Each row is a point on a landscape with many valleys, with its height.
From any point a ball takes the steepest step (drop divided by distance) to one of its 2 nearest points. It stops when none of these is lower. Distance is the straight distance between rows; heights are no part of it.
sen: [-10  12   1 -37  44 -21  11   0  13  41 -31  16 -10  11 -76 -13  63  11
  13  69   1 -36]  h=218
Zeve: [ -9 -55  14 -17 -12  12 -14  25  61 -33  -9  31 -59   1 -42  36  46 -41
   7  23 -16 -22]  h=404
busi: [ 43 -10  12  -5 -12 -34  40 -21 -28 -14  15  25  69  19 -54 -34   8  31
  57   3  17   4]  h=184
lada: [ 35 -14  12  -5 -45 -43  52  16  32 -62  -1  31  -3  -8  19   6  13 -21
  -6 -49   2   3]  h=342
nuv: [ 10  39   2 -24  27  -1   9  13  15  26 -26  11 -55  -5 -48 -49  58 -22
  -6  64 -18 -59]  h=123
Tutet: [-20  45  -7 -12  15 -30 -26  19  35   3 -11  -1 -40 -15  78 -11  18  -4
 -60  23 -28 -11]  h=585
dukag: [ 37 -41  28   5 -42 -11   1   4  86 -44  -3  52 -37 -28 -15  37  75 -28
   5 -21  -2 -13]  h=340
tik: [ 67  47  25  16 -36  14 -20 -16  10   5  28  35 -11 -42  28 -56  61 -16
  14  39 -12 -32]  h=480
vogi: [-24  63 -14 -32  65 -26  11 -17 -24  76 -30 -47 -26 -24 -61 -62  14  25
 -28  39   2 -40]  h=545
Sare: [  -6 -106   22   -5  -26   22  -41   35   54  -90   54   16  -55  -18
   72   81  -48   -3   -2  -11   50   11]  h=494
gugud: [-21 -28 -17  32 -15  34  18   1 -21 -34   8 -10  -7  20  19  93 -70 -49
 -18 -99  32  49]  h=682
gavo: [ 29 -37  37 -23 -41 -75  18   6  21 -72   7  48  50   3  50  -4   5  44
  22 -10  34  12]  h=327
suge: [-65 -16 -21 -13  43  -4 -25  11 -27  18 -39  -1  28  62  17  32 -30   3
 -28   1  15  13]  h=402
rozo: [-33  21  -2 -50  40 -69  34  13  -8   9 -52 -23  17  11  -8 -58 -15  45
 -17  13   1 -15]  h=405
Mufe: [  7 -12  -9  18  -9  18  -1 -21 -40  16  53 -44  39  -7   0 -27 -51  24
  16 -12 -13  20]  h=716
suru: [ 34  19  -9  62 -27  75   6 -35  -5  49  40 -42  -8 -48 -57 -11   4 -26
  10 -20 -36  28]  h=760
Zur: [-21   6  -4 -27   1 -21 -11  40  60 -51   8   0 -76 -14  70 -14  11 -24
 -44   4 -46 -29]  h=522
pizog: [ 53  75  14  -9 -11 -33  71 -10  -6  14 -45  30   4 -12 -46 -50  68 -14
   5  -1   9 -28]  h=169
vata: [ 53 -37  20  47 -69  31  35 -13  29 -39   1  37  -8 -19 -27  44  32 -51
  31 -59   4  20]  h=108
Zosaf: [ 26 -56  10  27 -44  23  18  -2   4 -37  36   5   8  -1 -21  38 -19 -18
  30 -36   5  23]  h=213
Mapi: [-28  69 -18 -16  61 -29 -39  -4 -67  68 -66   8  55  19  -3 -64 -10  45
   8  57  33 -15]  h=450
nelus: [-18  62 -12 -41  56 -64  17  24 -48  38 -77   5  38  13 -14 -91 -10  48
   6  39  17 -30]  h=432
ler: [-54  -2 -24   7  33  -7  17 -20   4  48 -13 -56  -3  -1 -18  55 -18   5
 -49 -41  -7  34]  h=539
muke: [ 31  47 -11  38 -26  24  55 -23 -42   8 -15  17  28  29 -30  27   3 -46
  19 -51   6  27]  h=615
nobat: [ 21  44 -16  35 -29  13  27  -8 -24   6   2 -12   7  -5  29   7 -24 -39
 -27 -52 -15  26]  h=586
zemun: [ 54  -5  24  18 -43   4 -19 -13 -20 -16  47  15  53  -5  55 -25 -10  28
  39  20  13   7]  h=346
noki: [-50 -11  -5 -21  33   2 -45   0  15   9  35 -54 -29 -18  32 -23 -20  27
 -31  29 -39 -10]  h=600
vov: [ -10  -40   18  -36  -23  -59  -18   47   22 -104    4   57   23   28
   92   -8  -35   38   11    6   34    6]  h=388
runap: [ 26  79   0 -33  17 -30  98  20 -10  25 -75   5 -28   9 -62 -59  32 -14
  -9  -4   4 -37]  h=215
Lenet: [ 29 -37  17  17 -54  -8  36  15  54 -69   4  55 -23 -10   9  67  31 -50
  -7 -62  28  18]  h=234
momi: [-79 -34 -25 -11  19  13 -44   0  -2  -2  23 -65 -33   1  64   6 -65   1
 -62 -31 -20   6]  h=655
tasok: [ 14 -14  17  -9  24   2 -36 -25  18  41  16  12   7 -13 -65  -5  65  32
  25  87  -4 -17]  h=320
kot: [-30 -19   5  -4  18  -6 -48   0  -8  11   2   9  38  30  29  43  -8  18
   0  30  14  11]  h=332
Sak: [-73  31 -34 -16  60  -3   2  -4 -36  59 -51 -40  10  36 -11   6 -37   4
 -47 -14   2   3]  h=453
nef: [ -1 -16 -20  13  -2  52  -8 -20 -27  30  51 -54 -10 -15 -56 -37 -34   1
  13  -4 -29   4]  h=735
rit: [-43 -43 -15 -12  15 -16  23   5  34  -1  17 -57 -39 -25 -21  34 -17  -1
 -47 -43 -26  20]  h=626
donis: [  7  50   7 -28  42 -42  -9 -25 -11  44   2  -8   1 -41 -30 -76  35  45
   1  78  -2 -39]  h=502
kizaf: [-12  28  -1 -31  25 -28  86  22   2  22 -77   3 -14  36 -77  12  28 -20
 -15 -22   1 -15]  h=266
feso: [-60  42  -9 -60  57 -58 -39  31   8  -7 -47  -2 -23   2  63 -65   2  48
 -31  55 -31 -36]  h=267
Bet: [-82 -40 -24 -37  53  37 -30  -7  -8  37  -1 -56 -35  38 -45  -9 -14  -2
 -25  18 -19 -24]  h=618
tivem: [-23 -21  -1 -32   2 -10  57  26   8 -24 -56  35 -12  59 -69  45  18 -38
  11 -19  13  -5]  h=315
sufe: [ 69  58   7  18 -12 -32  76 -38 -39  18 -21  31  56  -5 -66 -41  33  18
  37 -23  26   2]  h=111
Luku: [ -8 -18   7 -27 -11 -53  28  30  53 -51  -4   4 -30 -20  34   0  11  -5
 -41 -16 -12  -1]  h=439
lib: [-50   2 -26 -28  52  29   3 -10 -15  56  -7 -50 -44   5 -90 -49   6   3
  -7  33 -25 -29]  h=584
pefi: [ -32 -110    5   -5  -23   51  -45   36   38  -75   39  -18  -78  -16
   13   45  -54  -34    5  -13    1   -5]  h=547
Zipub: [ 72  18  23  33 -48  54 -13 -14  39   5  11  43 -35 -34 -40 -31  83 -49
  30  19 -20 -30]  h=451
nibu: [ 36   8  11   6 -11  43 -52  -4  11   8  43   5 -28 -24   8 -47  36  -8
  31  72 -31 -37]  h=509
zoten: [-20 -21 -10  16  -4  -6 -23  -4   9 -17  40 -41   7 -21  84  25 -58  17
 -47 -32   2  42]  h=710
vor: [-16  -4 -11  30  -3  -9 -52   8 -40  -4  -4 -11  88  17 109  16 -83  48
   7 -28  22  45]  h=641
gupok: [  43   18   10   29  -49   46   67  -17   20   10  -14   14  -21  -27
 -114  -15   55  -37   46  -36  -19    4]  h=790
Zom: [ 30  20  -8  43  -2 -14  12 -42 -54  26  17 -19  83   8  11  12 -34  39
  31 -29  12  43]  h=691
zepe: [-26 -14 -12  18   0  41 -61   7 -52   3  23 -24  39  42  88   6 -82  10
  -8 -16  17  28]  h=621
pumot: [ 22 -18  19 -15 -16 -83  55 -11 -10 -39 -20  29  73  15  -8   8  -2  38
  30 -32  29  18]  h=255
dova: [ 24  69 -26  46  -6  51   5 -27 -65  48  16 -27  22   0   3 -18 -36 -36
  -8 -30 -17  19]  h=552
derol: [ 46 -56  21  20 -48  42 -24   6   5 -32  60  -1   5  -5   9   2  -3  -6
  53  14   4   7]  h=285
Nev: [  6  -4  -9  42  -5 -12 -10 -18 -42   3  14 -24  77  11  59  53 -64  26
  10 -48  22  54]  h=666
lus: [ 18 -41  23   9   4   0 -40 -26  41  20  19  31  16  -7  -5  58  62  27
  17  53   5   6]  h=431
Paru: [  35   29   -7   57  -34   62   37  -45   18   54   -3  -10  -12  -58
 -100   23   49  -19   23  -41  -25   20]  h=779
kud: [ 46  21  20  15 -36   7  31   1  60   2 -12  20 -48 -50 -20  -4  84 -46
 -19 -16 -24 -21]  h=410
Sotik: [-14 -29   3 -10  10  42 -63   2  23  17  42 -21 -28  -6  -8 -11  11  -2
   8  56 -35 -24]  h=546
pomu: [  3  79 -24  19  43   5 -23 -24 -69  81 -14  -7  29  -1 -18 -60 -12  18
  -1  39  15 -12]  h=479
golep: [-20 -72  10  -9   0   0  19  13  41 -27 -23  29 -25  20 -51  85  14 -25
   6 -13  19   7]  h=377
rap: [-20  49  -2 -54  38 -31 -11  37   5  -4 -38  18 -47  16  24 -62  26 -10
 -25  55 -24 -60]  h=207
dudum: [-30 -24 -19  30 -15  53  40   1 -18 -11 -17  -4 -22  19 -53  96 -38 -54
   0 -77   2  35]  h=656
keb: [ 37  60 -20  48  12  67 -18 -42 -67  78  30 -19  22  -9 -48 -37 -15  -7
  26  29   6   1]  h=518
Bugap: [-44  32 -12 -46  37 -77  -8  37  29 -10 -63   3  17   0  66 -34   0  43
 -41  12  -1  -5]  h=338
Sot: [ 39  29  14  11  -2 -34 -33 -30 -32  25  17  10  72 -27  38 -37   9  68
  22  44  16   5]  h=411
topu: [ 17  22  18 -28  16 -54  -8   1 -11  -6   0  22  39  -9  17 -64   8  57
  13  57   2 -14]  h=457
zekov: [ -2 -51  -3  31 -25  35 -20   9 -16 -35  40 -15  -3   7  67  63 -74 -29
  -9 -55  29  39]  h=708
zove: [ 14 -17  12  25   8   4 -45 -18  12  18  10  30  45  20  42  90  31  29
   9  26  24  29]  h=433
zigaz: [-49 -57  -3 -25  -5  42 -51  38  12 -58  43 -25 -71  19  50  -6 -50 -30
 -10   3 -26 -26]  h=579
Nos: [ 10  34 -17  40 -22  43  65 -13 -19  -1 -42  24  -8  29 -58  85  20 -63
  26 -71  -1  34]  h=633
ref: [ -9 -66  26 -21 -25 -13 -35  46  35 -98  38  47 -14   5 103  36 -33  21
   8   7  40   5]  h=435
Zepi: [-35 -35  -4  -9  -1  53 -70  21 -25 -10  47 -31  -6  34  80  -4 -57   3
  -6  19  -5 -11]  h=604

For each start below, name the point where the ball stops.
zekov => nuv
keb => nuv
noki => vata
Bet => vata
Nev => sufe
Sare => sufe
